Each row is a point on a landscape with many peaks, with its height.
From any point a climber takes the steepest step (rise divided by distance) to one of its 5 nearest points. It stops when none of these is higher. Distance is the straight distance between rows; heights are no part of it.
rokig: [131 127 173 116 165 123 143 166 131 105 120 161 120 138  87 107 107 147
 119 162 133 107 124 131 150 150  93 124]  (h 60.6)
dini: [221 140 119  39 183 108 168 182 109  96 106 130 118 156  77 136 106 145
  81 180 102  89 136 127 167 134 118 127]  (h 6.9)
zom: [ 92 138 112 148 112 127  98 125 114 140 154 152  99 144 163 121 131 134
 162 131  99 125 127 172 109 154 162 137]  (h 68.6)
kot: [149 128 173  88 158 120 159 154 135 109 126 154 124 128  85 120 113 143
 101 150 125 103 108 114 171 130 105 110]  (h 29.9)
tus: [127 134 173 119 156 121 148 153 147 118 133 169 118 129  95 114 111 138
 122 146 124 104 103 128 157 147 105 114]  (h 49.3)
bur: [ 95 116 136 146 141 111 100 145 104  95 107 116 139 134 106  92 120 147
 151 176 158 139 203 160  79 126  86 160]  (h 59.0)
daza: [143 140 155 152 155 135 151 154 160 134 155 204 101 145 111 126 113 127
 129 126  97 103  89 136 156 144 124 118]  (h 65.5)
fen: [109 155  89 153  97 162 112  96 126 157 155 163  94 127 175 125 141 115
 147 105 104 133  88 119 103 117 178 125]  (h 70.0)
rofi: [106 102 103 127  98  95  97 103  96 141 100  75 152 126 124 107 146 144
 158 155 138 134 196 186  77 131 122 135]  (h 47.7)
Buran: [101 140  63 125  73 126 106  86 117 179 116 101 136 116 176 154 145 119
 156 103 132 138 126 133 109 121 187 108]  (h 22.5)
zameg: [132 119 168  93 122 117 163 118 158 124 135 130 142 105 118 131 126 117
  96 121 141 119  92  82 168 109 117  94]  (h 44.8)
Piz: [104 127 170 128 162 123 123 156 112  85 112 134 129 123  89  92 114 146
 130 167 162 132 170 127 116 124  77 146]  (h 69.7)
pibam: [116 140  86 157 100 160  77 123  81 148 172 169  86 152 183 138 145 128
 150 103  67 124  95 152  98 128 183 166]  (h 70.1)
Sela: [ 98 135 136 145 110 133 128  99 145 131 142 154 118 124 149 121 129 127
 141 130 133 125 107 127 128 137 147 103]  (h 67.2)
Bom: [175 146 145 100 129 141 168 128 181 158 145 164 115 112 132 152 118  88
 102  98  93 109  58  71 175  85 136  97]  (h 55.2)
Pag: [ 83 126 121 137 109 115 107 108 125 133 131 132 122 128 149 112 132 139
 152 148 127 129 145 164 106 153 143 118]  (h 57.6)
buk: [ 90 121 142 141 126 110 104 124 119 107 116 116 134 126 117  98 125 152
 148 167 153 129 183 170  93 136 102 140]  (h 59.2)
dis: [214 130 122  40 165 108 185 164 138 112 122 135 122 152  93 154 107 128
  89 164  82  89 107 121 181 124 141 101]  (h 18.5)
mer: [156 151 133 160 124 165 141 113 167 162 156 189 107 121 143 131 134  99
 118 101  98 115  57  90 143 103 144 114]  (h 60.0)
Seger: [100 125 160 129 129 123 142 116 149 121 134 146 122 126 122 115 126 134
 128 141 137 122 113 131 138 141 121  99]  (h 56.7)
vari: [124 103 139 144 108 120 146  75 131 109 113  53 181 104 120 113 150 134
 130 113 173 164 154 110 116  99 105 115]  (h 55.1)
gune: [121 104 153 126 137 118 156 103 108  90 120  64 173 124  94  95 149 132
 130 121 168 171 160 104 109  95  84 148]  (h 72.9)
Todi: [186 124 149  45 162 108 177 151 118  96 117 120 129 134  77 126 123 129
  65 159 113 106 119  97 169 119 113 118]  (h 19.0)
minav: [138 139 152 119 120 143 159 107 173 149 144 152 123 104 143 137 132  97
 112 103 125 124  71  77 156 112 134  88]  (h 59.1)
belo: [118 135  57 116  71 121 114  76 117 193  98  60 160 113 167 161 157 121
 145  95 140 141 144 139 111 127 177 104]  (h 21.2)
Vave: [139 128 159 156 199 127 110 221 136 113 124 193 105 159  91 132  87 147
 120 158 115 104 131 158 164 183  86 148]  (h 69.8)
bapem: [116 149  51 125  73 138 111  73 133 182 103  72 143 103 183 171 148 110
 149  87 147 146 133 113 117 110 189 106]  (h 37.3)
kuga: [105 139 113 138  98 140 135  81 162 148 132 129 132  95 166 133 137 108
 138 102 149 134 102  99 130 113 156  94]  (h 55.4)
Gef: [103 108 111 128 104  97  75 129  88 137 107  92 134 135 132 112 131 137
 161 161 126 118 203 197  75 142 125 157]  (h 41.9)
daz: [150 102 150  65 158 128 191 121 100  67 128  55 159 122  79 114 149 115
  86 116 153 175 135  49 134  94  82 166]  (h 62.7)
suzo: [129 130  84 144  78 134 132  70 169 150 115  50 168  76 184 174 146 107
 126  64 183 160 132  76 136 107 145  84]  (h 51.6)
modim: [123 105  93 130  86 102 116  76 106 149  99  53 163 121 136 121 160 141
 143 124 146 146 171 164  90 125 139 117]  (h 45.6)
zur: [136 125  68 142  74 129 129  65 150 164 103  43 170  92 182 165 153 117
 136  82 173 156 141 109 121 115 161  94]  (h 45.1)
sop: [160  87 153 127 117 127 175  93 121  86 135  25 185 114 116 134 152 124
 114  78 172 190 136  65 129  75  90 141]  (h 65.1)
mugo: [ 89 138  93 140  91 137  94 108 110 152 148 148 101 143 172 128 140 124
 165 123 101 130 113 158  99 139 177 136]  (h 63.6)
napad: [134 122 178  98 160 120 148 155 128  96 119 149 129 129  83 101 112 148
 106 158 141 108 124 123 155 137  94 122]  (h 56.9)
fiz: [146 147 152 129 128 143 156 122 172 152 144 175 116 116 126 133 122 101
 113 106 110 112  67  97 160 109 138  93]  (h 63.3)
bani: [121 157  39 129  69 142 104  79 114 197 112  92 135 113 180 168 149 104
 154  88 133 140 120 112 111 107 199 115]  (h 37.1)
ponil: [ 87 125 141 148 126 114 105 130 133 112 134 149 109 140 136 111 118 144
 153 158 127 124 155 166 111 164 126 133]  (h 67.6)
gufa: [113 150  59 139  75 153 113  77 145 177 120 105 133  97 192 150 144 100
 147  95 142 143 117  93 113 105 185 112]  (h 53.3)
tele: [134 133 174 123 178 125 123 200 129  96 119 165 110 144  85 112 101 157
 114 169 130 107 133 137 146 153  80 144]  (h 67.7)
Git: [177 123 142  40 169 121 176 150 103  78 109 108 132 133  67 117 130 129
  67 168 124 111 132  94 155 119  94 143]  (h 23.7)
nezat: [106 117  98 133  87 116 120  71 131 144 113  74 157 113 155 126 148 135
 146 116 157 145 148 150 108 127 147  99]  (h 38.0)
dab: [101 116 104 133  93 105 117  80 114 137 105  85 149 121 144 119 149 144
 147 134 145 142 163 168  97 134 137 113]  (h 42.5)
Lam: [133 122 166  75 167 124 165 147  98  72 116 106 147 123  69 101 131 135
  89 155 158 139 144  90 138 104  77 155]  (h 47.2)
sata: [165 135 164 109 194 119 133 213 121 106 114 171 115 156  75 121  93 154
 107 172 122  99 129 138 166 156  88 134]  (h 52.3)
luv: [111 129 153 171 165 123 104 194 143 113 143 188  91 156 116 125 101 147
 137 155 112 113 137 165 135 189 108 151]  (h 71.1)
zofa: [106 139 145 151 131 131 132 126 157 131 149 181 103 134 137 119 129 129
 134 130 115 115  95 135 138 149 136 119]  (h 71.2)
giku: [150 137 164 120 163 116 153 166 148 126 140 183 110 145  91 130 110 139
 121 144 106 104  96 136 172 142 116 113]  (h 43.9)
vorev: [124 140  92 141  81 148 133  77 182 158 118  82 153  72 185 167 130  91
 129  61 172 148 116  54 143  99 144  94]  (h 52.6)
vuset: [139  98 130 141  97 122 153  71 138 118 116  37 185  94 144 139 152 131
 121  92 184 168 144  95 124  95 108  99]  (h 53.9)
ful: [144 135 142 187 167 147 130 169 147 134 170 216  98 157 117 127 117 118
 131 122  79 116  97 159 148 167 129 150]  (h 71.8)
gim: [ 90 130 151 169 155 124  86 187 137 101 134 164  91 149 135 122 100 151
 148 167 118 114 169 182 114 184 108 165]  (h 68.4)
Fovu: [ 94 109 122 135 103 104 108 105 116 122 113 100 136 126 132 107 134 144
 154 153 143 130 172 170  95 143 127 127]  (h 77.7)
dav: [136 100 161 103 135 128 170 103 116  86 125  60 169 111 100 113 144 129
 103 114 168 164 142  76 132  83  92 133]  (h 68.3)
Nulug: [194 125 143  42 145 105 181 144 144 122 126 132 129 135  98 153 111 118
  79 143  97  87  96 103 187 110 132  90]  (h 17.7)
dos: [149 121  91 147  71 143 132  88 180 146 109  42 176  66 191 189 136 103
 122  48 197 165 140  53 152 107 128  94]  (h 50.5)
lig: [237 147  94  42 195 114 149 199  97  85  89 127 121 165  79 129 108 144
  82 193 109  96 151 130 157 136 114 144]  (h 4.4)
digi: [ 96 128 127 182 146 138  89 167 123 122 172 188  76 166 152 134 117 130
 147 125  74 122 131 180 115 189 140 173]  (h 72.4)
kef: [116 110 114 134  91 118 135  72 139 133 115  73 167 108 154 131 151 133
 131 112 169 154 142 125 120 116 136  94]  (h 45.4)
nin: [205 147 127 114 137 157 160 134 174 170 156 185 115 120 126 157 112  88
 100  97  72 106  48  73 166  63 134 102]  (h 56.0)
zuro: [157 131 111 209 142 181 110 130 128 146 188 215  94 141 142 128 132 118
 113 103  64 113  82 146 114 137 139 165]  (h 72.6)
Totov: [126 135 104 196 129 171  95 132 109 137 189 205  86 152 161 128 137 122
 127 109  65 117  88 149 113 146 158 174]  (h 72.3)
pepeb: [100 138 109 167 112 142  93 129 110 139 171 173  90 150 170 131 130 126
 159 118  87 129 118 165 102 149 170 149]  (h 70.8)
Nira: [214 134 123  52 151 110 184 151 149 136 136 147 122 149 107 166 102 113
  94 139  70  91  87 107 184 102 144  86]  (h 20.2)
vuva: [ 84 123 112 135 108 112  82 136  97 145 145 139  98 155 168 134 126 135
 172 134  97 122 143 190  99 157 167 151]  (h 62.2)
femef: [117 104 106 146 123 107 106 112  90 116  97  69 161 133  96  90 146 128
 154 161 145 148 216 164  62 116  89 172]  (h 55.8)
gapa: [154  99 156  63 149 126 185 122 104  69 127  61 159 111  77 121 141 115
  70 124 147 160 132  61 151  94  93 152]  (h 55.0)
Simi: [104 124 162 140 157 125 107 164 107  79 109 131 129 132  94  89 111 148
 135 176 163 129 180 141  97 127  79 158]  (h 68.8)
mon: [114 138 167 154 178 124 112 191 140  94 129 180 103 149 103 108  97 151
 128 165 134 103 146 160 138 175  91 146]  (h 70.3)
zitu: [107 139 134 168 130 138 126 135 145 134 162 191  97 141 139 117 130 126
 143 126 100 119  98 149 127 158 138 132]  (h 73.7)
sitem: [137 133 122 202 156 150 108 159 128 128 185 216  82 164 135 128 129 114
 131 110  67 122 103 166 131 170 132 171]  (h 72.8)
fir: [ 89 115 127 140 119 107  87 137 114 110 122 123 122 142 134 112 119 145
 158 167 132 120 184 181  91 156 124 137]  (h 56.1)
zorob: [132 131 170 141 189 130 102 221 127  92 107 170 113 145  98 112  88 158
 114 177 139 104 152 145 137 166  75 155]  (h 68.9)
dusu: [106 135  72 135  77 130 124  75 134 161 117  91 143 110 178 144 151 118
 149 103 149 143 128 128 110 123 171 101]  (h 31.9)
bebaf: [144  96 150 122  99 129 159  84 155 112 124  46 179  81 155 154 143 113
 101  78 186 160 119  69 146  90 109  97]  (h 54.7)
suzon: [150 106 109 148  77 129 141  69 157 135 111  31 185  82 175 164 149 127
 121  73 190 162 139  89 129 104 125  92]  (h 50.2)
vemo: [ 95 148 116 158 110 139 112 118 137 144 158 172  92 143 160 121 131 125
 147 127 103 124 101 146 110 152 157 132]  (h 71.6)
musom: [106 121 118 132  93 118 132  78 140 131 120  94 148 109 150 120 143 129
 137 128 160 142 135 136 117 125 139  98]  (h 74.8)
vedu: [138 115 174  81 157 117 164 140 119  92 120 123 138 120  77 113 120 140
  93 154 142 115 126 108 157 119  97 120]  (h 77.4)
Sel: [118 141  89 142  79 144 130  77 173 155 119  87 145  81 186 161 135  92
 130  80 171 153 119  73 133 104 159  88]  (h 53.2)
Rako: [156 142 141 109 114 151 155 111 186 166 134 150 123  95 143 149 125  83
  99  84 114 118  56  62 159  89 136  91]  (h 58.2)
depa: [122 142  76 136  78 142 132  69 163 163 105  71 158  87 186 162 141 107
 138  85 174 155 128  94 127 114 163  91]  (h 50.1)
nozit: [198 136 141  65 182 109 165 187 123 111 124 155 115 162  79 148  97 140
  98 166  92  90 107 131 184 136 119 117]  (h 68.0)
Lep: [111 134 147 178 163 133 114 169 144 121 159 199  85 160 128 120 113 133
 141 137  94 117 126 169 133 190 129 154]  (h 72.1)
lele: [112 130  83 106  85 113  83 117  71 192 105 108 129 140 161 152 149 125
 174 105  97 128 131 183  98 123 194 135]  (h 37.5)
fufe: [ 97 125 157 171 169 124  69 207 130  91 112 152 103 146 127 116  85 148
 137 183 144 107 192 171  90 174  87 178]  (h 54.0)
kasun: [133 133 157 178 196 128 109 223 146 116 132 201  98 168 101 136  93 141
 130 148 104 109 138 163 152 195  92 153]  (h 70.6)
fav: [189 133 139  47 183 115 167 174  99  84 104 122 125 143  59 116 122 141
  76 175 119 105 136  96 162 123 100 144]  (h 15.4)
Zezu: [149  91 149  90 152 127 191 117 107  66 133  29 175 129  87 125 152 108
 106  88 148 198 138  44 131  79  84 178]  (h 62.6)
nimar: [124 132 148 186 182 132 104 204 150 116 151 202  87 163 115 128  97 132
 133 136  99 112 131 167 148 196 108 163]  (h 70.9)
rike: [105 112 120 138 110 103 103 108  97 116 101  84 150 132 112  97 137 138
 157 161 147 143 206 178  70 123 106 152]  (h 54.8)
Zut: [118 132 172 120 175 124 120 189 110  83 107 154 124 132  85  97 100 153
 116 174 156 114 160 128 122 139  68 154]  (h 68.7)
Paf: [108 110 141 141 124 116 128 103 117 100 115  86 159 121 106  93 140 137
 146 151 162 149 179 147  92 105  95 135]  (h 69.6)
bulop: [157  91 142 140  95 137 158  88 141 102 126  22 191  92 151 157 151 123
 108  65 192 180 135  70 139  85 101 118]  (h 58.6)
Lak: [ 86 123 120 142 118 112  86 142 115 126 131 136 102 149 153 119 119 149
 161 150 113 119 165 193  99 167 139 146]  (h 58.1)
Mak: [114 110 163 116 148 120 150 123 107  82 114  92 156 121  84  93 132 140
 129 148 167 154 162 102 116  97  77 146]  (h 72.7)
dake: [ 93 133  91 134  89 124 112  92 122 153 128 119 124 123 177 129 140 127
 158 122 123 137 120 144 108 133 174 112]  (h 35.6)
tup: [101 122 130 148 133 109  77 163 100  96 104 115 125 135 118 100 112 141
 153 186 146 124 216 178  68 140  93 174]  (h 50.0)
Mipan: [140 138 162 115 141 129 158 137 158 134 145 178 114 128 111 122 116 122
 116 127 113 108  83 115 162 135 121 101]  (h 50.4)
pidep: [112 128 118 129  92 134 141  71 170 138 121  84 156  87 171 147 138 114
 135  92 171 143 120  88 141 108 141  86]  (h 50.6)
Sagor: [108 129 140 196 177 136 101 199 139 120 161 191  78 170 137 130 108 129
 135 129  84 119 136 181 135 203 120 177]  (h 71.5)
Luno: [105 108 129 148 132 112 117 116 102  97 104  87 153 131 102  85 138 134
 149 159 163 152 199 157  80 113  90 150]  (h 65.6)
retoz: [104 132  74 117  84 119  97  93 101 175 116 108 127 128 173 141 145 129
 166 114 121 135 133 157 104 131 184 116]  (h 32.0)
Gab: [122 116 145 124  99 134 148  83 159 125 126  96 159  92 148 137 138 120
 114 103 172 143 113  90 149 104 126  87]  (h 47.6)
ruzip: [159 137 162 125 187 114 142 199 136 126 131 189 110 164  86 135  95 148
 120 149  99 103 112 149 176 164 104 126]  (h 47.9)
til: [118  98 162 114 135 123 157  97 116  83 122  77 166 109  94 105 138 141
 114 122 168 159 153  95 125  96  88 135]  (h 70.4)
zodi: [136 154  48  98  79 132  86 128  59 232  88  93 139 126 141 172 143 114
 161  69 105 134 113 138 112  92 216 128]  (h 29.3)
vavuz: [120 124  73  92  77 106  92 115  63 210  88  84 147 130 145 150 152 128
 162 104 107 127 133 175 105 126 184 119]  (h 33.7)
tisok: [124 133 133 191 159 145 109 164 144 123 168 203  84 158 123 125 117 128
 138 125  82 115 112 166 137 176 129 160]  (h 72.5)
tis: [137 129 170  85 183 127 147 171 104  82 104 131 128 132  66  98 113 143
  96 170 146 124 139 103 139 120  79 149]  (h 48.5)
visak: [105 128 163 153 170 124  95 192 122  86 105 145 114 136 100  99  98 154
 131 182 154 117 185 146 100 151  77 163]  (h 69.2)
risap: [113 145 131 154 119 147 134 113 156 145 153 183 105 126 149 120 132 118
 133 115 111 124  84 122 129 131 146 115]  (h 75.8)
rofal: [107 109  93 121  85  99 106  98  97 154  98  69 149 130 139 119 151 142
 152 141 133 139 172 179  84 130 144 127]  (h 38.3)
Paba: [128 145  69 100  77 124  82 129  49 217  95 104 131 136 154 164 147 121
 176  84  94 128 116 164 108 106 206 128]  (h 33.0)
Duref: [127 133 156 113 120 134 158 107 166 141 136 148 134 106 136 131 124 112
 110 117 132 121  83  86 156 114 133  86]  (h 55.3)
demat: [136 157  64 108  84 145  75 134  41 222 102 114 134 132 145 166 143 122
 169  69  93 128 107 148 106  86 215 134]  (h 30.6)
Niz: [ 93 131  91 122  90 116  91 108  96 165 128 115 118 137 164 132 143 135
 168 123 103 131 135 175  97 138 183 126]  (h 47.3)
detez: [ 96 133 158 154 159 121 106 177 132  95 127 172 100 149 113 105  98 152
 135 164 136 116 155 162 121 172  96 149]  (h 69.9)
mel: [ 92 125 125 136 103 121 123  88 140 129 126 116 131 120 149 115 139 136
 147 133 143 127 138 147 106 134 145 109]  (h 49.2)
tekuz: [111 144  71 130  89 141  79 121  68 185 132 131 107 144 179 147 142 126
 174  96  88 129 105 155  93 108 207 144]  (h 52.7)
Suru: [132 105 160  95 113 128 166  97 155 110 129  82 162  87 139 146 134 110
  89  98 167 140 104  73 161  97 113  95]  (h 52.2)
Rega: [ 99 118 153 129 140 120 124 125 116  85 110 114 143 123 100  89 127 145
 137 161 164 138 173 137 103 124  84 137]  (h 68.5)
Soror: [115 159  76 145  85 161 115  79 153 169 131 130 114  99 181 147 140  98
 140  97 131 139  99  90 112 101 182 111]  (h 57.4)
salo: [ 87 116 145 143 129 119 114 130 125 104 121 133 120 132 122 103 116 155
 150 159 146 124 163 160 108 148 113 131]  (h 64.7)
bisod: [ 95 138 132 173 133 135 103 140 135 130 166 187  89 154 148 120 122 134
 154 132  93 124 115 164 116 170 143 152]  (h 73.2)
sabev: [119 142  48 118  73 130 106  81 107 195 102  71 155 115 174 167 151 121
 148  94 137 146 135 128 113 115 192 109]  (h 23.5)
faman: [107 135 114 185 134 150  89 142 109 131 184 189  76 160 159 132 126 126
 143 112  73 124 111 172 110 167 160 180]  (h 71.9)
Tomi: [113 158 110 151 100 160 130  89 166 164 146 156 110 102 167 130 135 104
 131 102 128 128  85  94 124 113 160 111]  (h 58.9)
laper: [111 150  98 139  92 147 130  76 169 156 129 111 137  85 182 150 135 100
 137  95 154 138 103  82 131 106 160  95]  (h 54.9)
sim: [181 128 154  70 157 114 175 150 144 123 133 151 120 138  88 143 111 119
  95 142  96  96  95 108 183 119 128 101]  (h 13.7)
doli: [175 146 144 139 139 148 153 131 172 159 157 194 109 133 124 137 118 104
 108 106  84 108  54  98 163  97 135 105]  (h 63.9)
valos: [100 108 127 144 121 103  93 129 100 112 103  99 139 136 116  99 130 144
 154 171 148 132 210 177  71 128 102 154]  (h 50.9)
tapo: [ 92 129 149 153 132 125 118 135 141 114 143 169 107 143 130 108 115 142
 144 148 124 120 131 158 123 166 123 132]  (h 69.5)
misi: [130 143 123 190 145 157 122 137 140 142 183 210  90 148 134 121 130 122
 130 114  81 118  85 150 132 157 143 154]  (h 73.0)
pilam: [188 135 143  53 182 112 157 176 104  94 105 133 121 151  70 129 104 146
  80 178 115  93 127 116 170 132 104 128]  (h 12.7)
vogor: [186 137 145  77 200 117 134 217 106  95 101 151 117 157  68 127  98 153
  90 183 120  96 128 130 161 145  88 142]  (h 34.1)
zeni: [124 137 150 162 165 133 129 166 154 129 159 206  98 153 110 124 111 133
 138 133  93 109 103 150 149 171 121 138]  (h 70.7)
pil: [144 157 123 139 109 165 136 102 182 159 144 168 108 100 159 138 129  91
 114  92 114 122  65  65 141  97 147 100]  (h 59.3)
pota: [155 119 165  61 139 116 180 132 133 100 125 120 139 118  89 133 125 122
  79 141 132 104 108  92 170 110 110 106]  (h 76.0)
Rika: [132 140 167 142 168 126 132 180 147 117 137 187 103 147 100 123 101 142
 127 151 119 107 117 150 155 166 100 129]  (h 67.8)
mori: [141 128 142 100 105 141 156  95 180 143 127 108 143  77 160 163 129  86
 101  76 155 134  88  48 170  93 124  80]  (h 49.9)
Tel: [125 133 161 173 200 122 100 229 144 105 126 184 102 153 106 133  87 146
 128 162 116 108 145 164 143 191  83 156]  (h 70.2)
lobet: [185 141 147  88 152 131 171 145 160 147 146 177 121 138 104 152 110 107
 104 118  78 101  69 102 179 101 137  97]  (h 22.6)
Suzav: [128 123 144 113  98 138 148  86 173 133 128  94 159  76 159 157 135 104
 104  82 171 149 101  61 158  98 125  81]  (h 50.7)
Zar: [113 106 143 132 140 121 138 104 107  93 112  79 165 123  94  90 141 136
 143 143 169 160 177 125  98  93  81 150]  (h 74.0)
Risa: [114 119  79 122  72 104 105  80 107 170  99  66 154 125 157 143 160 132
 151 118 142 145 154 163 101 134 161 109]  (h 28.4)
lod: [ 90 131 135 169 138 126  97 155 130 120 155 176  87 158 149 122 116 140
 149 142  97 119 135 179 113 176 139 151]  (h 72.2)
Sisi: [106 134 164 179 176 125  74 223 133  90 116 164 102 152 118 124  84 146
 131 172 136 108 172 169 117 193  83 174]  (h 65.4)
fum: [114 103 118 144 106 109 130  82 122 119 102  59 164 121 122 103 153 143
 144 132 164 152 175 147  90 117 110 126]  (h 61.9)
moda: [136 121  95 191 123 182  79 132  75 140 199 194  83 160 171 136 142 128
 121  97  57 115  89 156 100 140 162 192]  (h 71.3)
Dinem: [125 154  45 115  69 144  88 101  86 207 110 100 128 120 180 164 146 109
 162  84 115 134 115 125 110  94 211 127]  (h 26.8)
dazu: [106 113 151 127 119 118 145  97 136 104 123 104 151 118 122 107 140 140
 125 138 170 139 138 120 125 118 110 104]  (h 52.5)
pidof: [232 133  99  34 181 111 169 175 105  86  97 116 121 158  75 134 115 140
  67 187 101  94 143 114 160 135 121 132]  (h 5.2)
damaz: [138  97 168  76 141 124 175 111 120  88 127  78 159 102  96 123 135 120
  75 118 161 143 121  72 152  96  99 123]  (h 53.1)
kogas: [109 142 102 176 114 154 100 120 109 146 174 184  87 146 166 128 137 129
 145 114  82 128  95 150 104 141 168 159]  (h 71.4)
tevo: [106 156  72 140  79 153 103  84 127 167 135 129 114 119 185 145 142 109
 153 101 120 140 105 120 108 113 192 120]  (h 61.5)
falip: [164 140 157 113 164 123 163 158 154 140 148 186 113 142  98 139 104 127
 115 133  90  97  74 123 177 130 122 108]  (h 31.2)
ked: [137 105 157  83 156 133 176 120 101  68 120  59 162 120  72 109 142 118
 105 116 153 167 148  59 131  88  77 165]  (h 65.8)
bas: [139 159 112 173 112 179 126 104 162 160 164 189 100 118 163 129 132 102
 121 104 101 118  67  91 122  99 153 121]  (h 59.5)
lov: [110 151  79 151  85 160  94  98 107 168 151 146  99 133 178 139 143 121
 155 103 102 131  94 134  94 118 195 138]  (h 67.3)
nesa: [197 137 144  70 198 111 149 204 110 107 108 159 121 161  74 139  98 155
  95 178 108  96 129 132 175 146 104 127]  (h 16.6)
lel: [ 97 128 122 136 102 124 135  83 154 136 125 117 140 108 154 124 141 126
 137 118 151 135 120 124 126 127 147  96]  (h 50.3)
ferad: [139 146 146 146 135 141 149 127 166 151 158 194 108 130 128 127 124 118
 124 118 100 115  74 119 154 132 136 112]  (h 69.3)
lepu: [119 124 172 105 139 118 153 118 140 106 129 127 136 114 104 114 130 136
 111 141 145 124 114 110 149 121 108 104]  (h 44.9)
dozo: [149 143 150 163 164 137 142 165 152 135 165 208 102 158 107 129 114 127
 129 125  83 113  95 145 160 157 121 137]  (h 69.4)
Beru: [117 142  65 101  76 121  92 109  76 205 101  94 134 129 162 158 148 122
 163  94 109 135 123 157 108 113 203 118]  (h 29.8)
zofas: [116 109 108 127 103  95  79 128  80 134  96  78 142 137 114 107 145 137
 155 170 131 126 212 200  62 133 117 164]  (h 44.7)
kan: [173 145 138 168 144 161 145 138 161 152 171 215 105 142 116 131 121 110
 118 107  75 105  62 122 145 112 130 120]  (h 69.0)
pifuv: [ 97 123 163 129 141 118 122 135 124  94 124 139 127 128 105  97 121 150
 131 157 155 125 154 144 122 133 102 125]  (h 68.2)
Dapub: [167 136 167 119 209 127 112 243 118 106 103 175 113 160  78 127  86 156
 108 175 128 100 138 145 159 166  74 152]  (h 65.3)
kemib: [ 99 110 132 136 111 110 130  89 130 109 114  89 150 120 126 103 140 142
 139 139 160 142 155 144 110 123 121 109]  (h 59.8)
rarad: [167 117 131  41 172 128 192 140  94  64 109  79 144 134  60 115 147 107
  63 140 129 143 143  62 140 103  92 170]  (h 46.3)
Mem: [115 121 175 111 155 123 137 138 112  90 120 129 133 120  87  97 122 145
 116 158 160 131 147 119 127 121  82 132]  (h 71.7)
paz: [ 92 133 139 181 167 129  91 191 142 112 156 186  87 164 135 129 102 137
 139 146  94 113 144 177 129 205 112 170]  (h 71.0)
Suv: [115 109 168 101 145 124 160 117 119  86 124  95 159 113  90 101 128 138
 110 138 163 143 143  97 140 103  90 123]  (h 69.1)
luma: [152 144 135 172 144 155 141 131 157 151 172 208 103 141 128 127 126 117
 125 112  86 114  74 131 144 129 134 130]  (h 70.5)
vezi: [113 108 137 136 142 114 144 110 103  89 112  68 167 131  84  89 142 130
 147 135 161 175 187 119  89  85  71 167]  (h 73.1)
Tuk: [126 115 107 139  82 124 140  68 151 134 114  57 174  92 166 149 147 120
 130  92 180 155 133  94 129 107 137  91]  (h 47.5)
Nalu: [ 93 122 151 150 143 113  99 155 114  92 111 134 121 133 111  98 111 155
 148 179 152 125 185 161  92 141  95 152]  (h 64.9)
tize: [ 94 137  95 146  97 136  86 118  93 154 157 152  93 147 176 137 137 127
 163 111  81 129 110 164  99 133 183 149]  (h 68.1)
Fot: [141  89 156 123 124 129 170  91 118  82 127  38 182 114 106 119 150 127
 113  93 170 180 142  78 125  78  87 143]  (h 67.9)
zamo: [129 146 104 179 112 173 107 108 125 151 178 190  84 139 168 125 140 120
 127 102  80 120  78 129 109 131 161 151]  (h 72.0)
zafa: [118 106  92  99  83  91  87 106  77 171  89  70 150 137 130 130 157 139
 155 135 118 130 176 196  86 141 146 130]  (h 33.3)
res: [196 128 135  46 168 106 171 164 121 104 114 132 120 148  76 140 111 143
  77 167 103  92 115 113 177 127 123 111]  (h 13.2)
Vil: [138  96 160 103 115 125 167  91 140  98 134  57 175  93 129 138 140 125
  98  93 176 158 126  75 148  93 102 109]  (h 58.8)
liko: [122 108 167 112 131 123 155 101 137 103 125  99 156 102 113 118 133 131
 107 124 166 134 125  99 141 108 106 100]  (h 58.0)
dotet: [115 106 105 139 115  95  80 130  87 125  97  83 143 137 102  98 136 130
 153 169 139 133 224 184  53 129  99 177]  (h 48.2)
fede: [124 119 126 127  84 137 140  81 174 140 118  76 166  77 171 156 138 104
 113  76 181 148 115  64 149 101 132  88]  (h 51.7)
Veg: [121 152 125 144 102 152 143  92 176 156 141 147 119  98 160 136 135 105
 120 100 134 128  81  87 136 111 153  92]  (h 58.4)
suga: [133 146  42 108  72 127 103  92  93 211  89  69 150 112 163 179 152 112
 152  81 126 142 132 133 115 112 202 114]  (h 17.0)
sotu: [153 132 163  89 131 126 170 127 162 139 133 148 128 115 117 145 124 108
  99 118 116 114  73  88 172 110 124  87]  (h 47.4)

For each start below, name the point where the climber stops.
suzon | Zar
vuva | risap
Gab | Zar
gapa | Zar
Veg | risap
rarad | Zar
